Each scene shows the same named points in several views. A view is turned or mirrored, and shifted as a whole, has a little noise and may leave points out.

Scene 1
View 1
(216): [ -5  -7  -5  -2 -13 -51  12 -15  -8 -29  15  17 -17 -27  17  -9  27  43
 -10  -8 -36 -11  -9 -15]
(139): [ 15 -14 -27 -17  13 -16  -5 -24  -8 -31  11 -14 -29 -21 -26  24  44  -1
  17   2 -46   0  24  -7]
(82): [ -4  -1  21 -14  10  -7 -10 -20   4  -1   0  14  11  -9  11 -11   8   1
   6 -21   8 -41 -16 -19]
(187): [ 13  -5 -33  -3  19   4 -10 -18  -4 -16  -6 -21 -29 -10 -31  26  21 -18
  17   6 -24  -6  19   2]
(18): [ -6  13  -9  25   6   2  -5  -4   3   3 -21  -2  -4  -3   7   1 -21  -1
  -6  -6  21 -28 -11   7]
(58): [ -7  14 -17  38  -2  -7  -2   3   1   3 -23  -3 -12  -5  13  -3 -27   8
 -14   3  17 -23 -11  11]
(67): [  0   1 -22  17  -3 -30   7 -10  -5 -19  -1   2 -24 -16   6   4   8  23
  -8   3 -22  -9  -1   0]
(16): [ 20 -11  -7 -35  31  20 -21 -33  -3 -11   1 -15  -9 -10 -39  28  40 -35
  38 -10 -22 -20  22 -16]
(130): [  5  13  -8  22  20  29 -20  -6   5  16 -32 -14   1   4  -8  10 -28 -31
   7  -5  37 -36  -7   8]
(10): [ -7  11 -31  46 -15 -37  11   5  -5 -13 -12   1 -29 -15  17  -2 -17  34
 -27  12  -7  -4 -10  11]
(62): [ 11   7 -38  26  18  15 -10  -5  -2  -1 -22 -25 -26  -1 -26  27 -12 -24
   8  10   4 -11  14  16]
(199): [ -1   7  -4  14  12  10 -17 -13   3   6 -20  -2   0  -2   0   2 -13 -13
   6  -7  21 -33  -9   1]
View 2
(216): [  8  15 -14  -6  28  21 -22  26 -10  24  12 -22  -5 -64  -1 -40  -3   7
  19  -2 -15 -14 -26 -11]
(199): [ 12  17 -23  -3  -6 -33   6   7 -12  19 -26 -18   0  27   1  10   5 -15
   1  11  17  -9  -6 -44]
(139): [-15  32 -19  -4   0  -3 -18  -5  -7  18  22 -18  36 -33   6  -4 -22  29
  23  45 -14 -39 -21   6]
(130): [ 14   4 -33   3 -10 -37  28   1  -5  11 -31  -5  -2  47  10   8  -1 -24
  -2  26  31  -1  10 -37]
(58): [ 28 -18 -35   8  10  -8  31  17   2   5 -27   2 -22  17  16 -29  -1 -32
   0   9  31  13  13 -27]
(16): [-20  49 -20  -8 -18 -41 -18 -11 -12  21   7 -25  42   7  -4  32 -13  20
  14  46  -6 -44 -21 -22]
(10): [ 22 -22 -35   6  25  23  21  19   1   7  -5   3 -17 -30  19 -55 -12 -14
  10  19  13   9   0   4]
(67): [  7   2 -24   1  16  11   1  13  -3  12   2 -10   2 -35  11 -33  -9   2
  15  17   1 -11 -12  -2]
(18): [ 19  -3 -28   2   4 -12  16  12  -7  12 -20  -8 -10  13  12 -17  -2 -22
   3  11  20   4   2 -29]
(62): [  4   3 -38   5  -7 -22  29  -8   1   4  -8  -2  20  22  18  -3 -24  -5
   8  56  22 -12  11  -1]
View 3
(10): [ 17   4  -3 -25  29 -21  15   1 -21 -20  -5  -4  13  -6 -20 -26  16 -13
   7   3  18   8 -33 -12]
(16): [-33  39 -14  54 -50   2 -13  20 -19  54 -26  19  -2  -1  17  15   9   5
 -52 -16   7  -4  10  37]
(216): [ 16  62 -15  -6  19 -36  35 -12 -22  32  -2 -13  35 -24  -5 -19   7  -3
 -16   8  -1 -11 -12  -7]
(67): [  6  29  -9  -5   8 -18  16  -1 -21   9 -10  -1  15 -12 -10 -16  12  -5
 -14  -1  11   0 -17   3]
(130): [-31 -35   7  40  -4  10 -46  19 -17 -31  -2  31 -18  35   9   4 -10   0
  -1 -23   8   9   2  26]
(62): [-18 -15  -1  15 -21  10 -19  24 -20  -7 -23  17 -17  11  -8  -2  15  -8
 -19 -18  26  17 -21  25]
(82): [-12  34  -5  39  14 -25  -8  -3 -17  16  12  11  22  13  16  -2 -21   3
  -5  -6 -18 -19  18  10]
(199): [-23   6  -1  44   2 -10 -27   9 -16  -4   5  20   2  25  14   4 -17   2
  -2 -17  -4  -6  12  20]
(139): [-11  52 -17  15 -35  -8  16  11 -21  49 -31   1   9 -23  -3   0  28  -2
 -51  -5  16   2 -13  21]
(58): [  0 -12   2   9  26 -13 -10   3 -22 -28   3   7   2  14  -8 -14  -3  -7
  11  -7   7   3 -13   1]
(187): [-21  20 -10  20 -36   5  -6  16 -22  26 -31  13  -8  -7  -1   3  24  -3
 -42 -12  23   9 -16  25]
(18): [ -6  -3  -1  17  18 -12 -13   6 -18 -17   5  12   3  15   1  -9  -7  -5
   5 -10   3  -3  -8   6]
View 4
(82): [  9  -2  -8 -17   7  30 -16 -20 -19  -7 -14  24  16   1 -16  15   4   8
  31  -2   0  -2   2   6]
(16): [-31  26  -7  12   8  17   9   3   6  33 -12 -13  20  -9 -12   0  33  -6
  28 -22 -10   4 -36 -27]
(10): [ 11 -11  -8  29 -12 -21 -19  35  21 -30  -5  30   0   1   6 -13 -17  30
 -14   0  18  33  21  28]
(216): [ 25  18  -5  -7  -4   5   7  17   3 -20 -10  17   8  12 -16 -19  29   8
  27   5  19  54   4  53]
(18): [ -3 -13 -10  13   1   8 -30   4   2 -12  -8  28   6  -8   0  11 -18  23
   0  -8   2  -7  13  -7]
(130): [-21 -20  -8  21   5  14 -36  -6   1   7  -6  23  12 -17   1  26 -29  22
   1 -20 -11 -36   2 -44]
(58): [  1 -20 -11  18  -4   0 -30  12   6 -19  -2  33   5  -6   5   7 -28  25
  -8  -8   8  -1  17  -2]
(199): [-12 -10 -10   1   7  23 -23 -14  -9   4  -9  19  14  -9  -7  22 -11  13
  17 -12 -12 -24  -1 -26]
(187): [-35  18  -8  33   3   0   6  22  20  24  -7  -8  11 -11  -4  -4  23   7
   9 -23  -5  14 -26 -22]
(67): [  5   6  -7  14  -8  -3  -3  22  11 -15  -7  16   7   2  -2 -14   9  15
   8  -4  13  34   3  24]
(139): [-30  38  -3  23   2   1  28  27  22  31 -10 -23  15  -5 -11 -15  53  -5
  24 -19   0  37 -43  -3]
View 5
(67): [ -1 -12 -10   4  -1   1   0  -5  -8  17  26  27  -3  22  -6  -1  22   3
  29  -6   8   7 -25 -11]
(18): [  6  11 -17  -8   0   3  20  -3 -20   6   5  21  16   1 -14  10 -19   4
  14 -16  16  22   6  -4]
(130): [ 13  31 -15   1   7   6  38   4 -14 -10 -10   6  20 -18 -15  24 -42  12
 -15 -29  31  22  13   2]
(62): [ 12  10  -5  24  18   5  22   2   2  -4  14   4  -8  -1 -12  17  -9  27
 -29 -29  37   0 -32 -14]
(82): [ -7  26  -6  14  -9 -13  21  -1 -12   8  -1  39  33 -17  17   9   0  -2
  31  -4  -9   1   9  16]
(216): [-12 -20  -7   9 -13  -6 -11 -12  -2  28  32  47   6  19  12  -7  45  -5
  55   9 -15  -5 -24  -2]
(16): [  0  27  14  65  10 -13  27  -3  18  -9  10  23   6 -27  29  17   8  29
 -26 -21  22 -36 -36  11]
(139): [ -4  -7  11  46   8  -7   3  -8  13  12  33  27 -13  -1  17   3  37  24
  -3 -13  15 -30 -56  -7]
(187): [  5   5   1  38  14  -4  16  -3   7   0  20  12 -14  -2   1  14   8  29
 -22 -23  30 -15 -45 -10]
(10): [  5 -23 -22 -26  -4  12  -5  -4 -23  23  25  20  -5  35 -33  -3  10  -1
  35  -5  15  30 -15 -24]
(58): [  7   5 -19 -19   1   8  17   0 -22   8   8  16  12  13 -23   9 -20   1
  18 -16  16  32   6  -9]

In a view up to two points have been moved. Name them for each view, in the order of its rows, or write -.
view 1 | (199)
view 2 | (58)
view 3 | (130)
view 4 | (16), (139)
view 5 | (62)
